Each row is a point on a tangle of strands that fork and nearly touch. The rows are in no order.
Points whose rows are less than 49.8 apart are linked; no others are.
nomok: [ 34  22   6  23  -9  16 -19   5   0 -23 -27  21 -45  -4 -45  37]
neris: [ 13  29  21  14   4   5 -30  42  11  17  -1   1 -35 -42  -2 -10]
Buno: [-12  27  15   6  25  -3 -19  23  15  18  17   5 -54 -25  18 -12]
malot: [ -2  20   6  38 -12  31 -29 -40  24 -19 -14   4 -34 -11 -17  16]
leke: [-46 -26  17 -23  29 -27  19 -11   3  25  14  11 -36  12  54  19]
zas: [-16 -22 -15 -20  14  -2  53 -10  22  -6  24   0  54  51   1 -24]
buf: [ 15   0  -8  24 -27  18 -21 -21  -1 -15  -7 -18  -6   3 -21  18]
vizi: [-14  -1 -18   3 -20   7   2 -37   7 -17   1 -37   9  12  -4  -2]
riri: [ -6 -29  25 -30  27 -12  46   4   3  10  21  29  58  44  14 -20]
zed: [ 43   9  14  20 -13  12 -33  51 -11  14 -16   4  -2 -37 -21  -1]
Nid: [-14  11   6  34   2  16 -27 -30  23  -1  12 -28 -26 -20   9 -17]
vut: [-18 -40  42 -28  27 -12  46   0   2  20  14  30  49  42  27 -16]
Gevo: [ -5   7 -40 -42 -29  -5  33  -2 -15 -35 -11   8  37  25 -15  20]
nin: [-32 -43  26 -17  27 -25  33  -7   7  30   6   2   7  27  37  -6]
ver: [ 41   1   0   4 -16   3 -24  40 -26  12 -15   3  25 -28 -15  -6]
Silap: [  2  10  -8 -16  -6  -2  -3  35 -23   3  -1  16 -10 -28  -2  -6]
Lorit: [-15  -4 -26  -8 -16   0  24 -26  16 -16   5 -35  32  28  -8  -7]
Rov: [ 21   2  13 -30  24 -26   7  31 -43  19   1  24  34 -18  11 -31]
Bukis: [ 26  -5 -17  21 -30  13 -16 -16  -3 -12 -10 -26  16  10 -24  20]
tesa: [-20 -15  17  28  29 -12 -15 -21  19  29  27 -27 -33  -5  34 -24]
feki: [-20 -31  15  15  30 -22   0 -14  14  36  19 -27 -14   5  30 -22]
Kozom: [ 17   3 -40 -32 -34  -3  19   3 -20 -28 -18  11  36  15 -20  29]
Zufov: [ 27  35  17  28   0  15 -21 -11  15 -24 -34  25 -54  -5 -38  36]
guse: [-29   9  -9  24  -2  17 -16 -53  20 -16   8 -27 -21  -6  10 -10]
Rinil: [ 36   6   8 -20   4 -13 -10  39 -41  16  -5  14  48 -30  -2 -30]
noluf: [-24   7 -41 -40 -27  -2  37 -17 -10 -41  -7  -3  16  27 -13  23]
bep: [ 32  17  22  25  -7   9 -34  50   5  17 -14  -1 -17 -42 -16  -6]
zudap: [ 38   0 -10 -12 -14  -3 -13  37 -31   5 -14   8  43 -22 -12  -8]
sezom: [ 37  10  -6  19 -19  18 -17  11 -13 -21 -18  15 -28   0 -42  33]
Buve: [-33 -14  13 -10  32 -24   4   3  -2  27  19  11 -45   1  46   6]
bugom: [ 31  -2 -21 -11 -24  -4  -4  18 -15  -5 -12  -7  48  -1 -18   3]
Mafit: [-19   7  10  31  22   5 -23 -26  24  12  21 -27 -35 -18  23 -25]
vibu: [-23   1 -14  13 -11  12  -3 -46  11 -18   7 -35  -6   3   4  -7]
Kebin: [-37 -33  17 -24  28 -28  30  -6  -3  28   7  11  -5  16  40   3]
gikin: [ 28  11  17  69  -2  32 -40 -34  22  -5 -20  -8 -19  -7 -32  17]
nabif: [  3  -6   1 -22  18 -21  11  20 -27  16   3   8  22 -10   9 -25]
ridir: [  7  26  16  51  -1  31 -35 -41  31 -12 -23   5 -35 -16 -18  16]
kepo: [ 32  -6 -23   6 -30   1  -8   6 -11  -5 -14 -15  36   7 -22  15]
nezi: [-30   0  14  -4  36 -16  -5   6   6  27  25  10 -56  -6  46   2]
Dapa: [ -2   2  -8 -17   4  -9   2  26 -23   6   3   7   1 -23   6 -15]
Kazol: [ 24   5 -25 -33 -22  -9  12  18 -20 -16 -12  13  55   5 -15   6]
dud: [ -7  26  10  11   6   5 -20  19  13   3   8  -1 -45 -28   6  -8]
nas: [-38   7 -42 -41 -23   2  35 -30  -9 -49  -4  -3  -1  29  -9  28]
lubo: [-10 -21  -4 -26  20  -6  54  -1  12  -5  26  15  64  48   1 -23]
kiz: [-15  -9 -28 -19  -1  -4  46 -12  18 -14  12 -19  50  43  -8 -16]
Tidut: [-34 -46  43 -18  20 -19  41  -5  12  35   9  13  30  35  38 -10]
dur: [ 29   4 -11   5 -26  11 -16  22 -18 -13 -17  13 -12 -13 -28  22]
gipen: [-25  16  14   9  33  -5 -16   5  17  18  24   5 -60 -13  34  -9]
Tufat: [ 14  12  -9  -7 -21   9 -12  31 -17  -9 -13  12 -12 -24 -15  11]
guted: [ -2  10  -3  27 -19  25 -22 -30   9 -19  -6 -11 -23  -8 -14  16]

A fork is a point with three links. Follow the links from the first point to the second and name the forks in between, in order.
guted / ver => bugom zudap
kepo / Gevo => bugom
Rinil / dud => zudap
Rov / buf => zudap bugom

A fork is a point with three links, a tip a point with one. Leave the first point through the second and follow the links. Name the first fork or tip that comes.
vizi / vibu => feki
bep / zed => zudap
ridir / malot => bugom
bugom / kepo => gikin
Dapa / Silap => Zufov

Name the points in between on the shortest way along the links from the first point to the second, in order.
sezom / Silap => dur Tufat
Gevo / bep => Kozom Kazol bugom zudap ver zed
gipen / nin => nezi Buve leke Kebin
Rinil / Tufat => Rov nabif Dapa Silap
Zufov / dur => nomok sezom
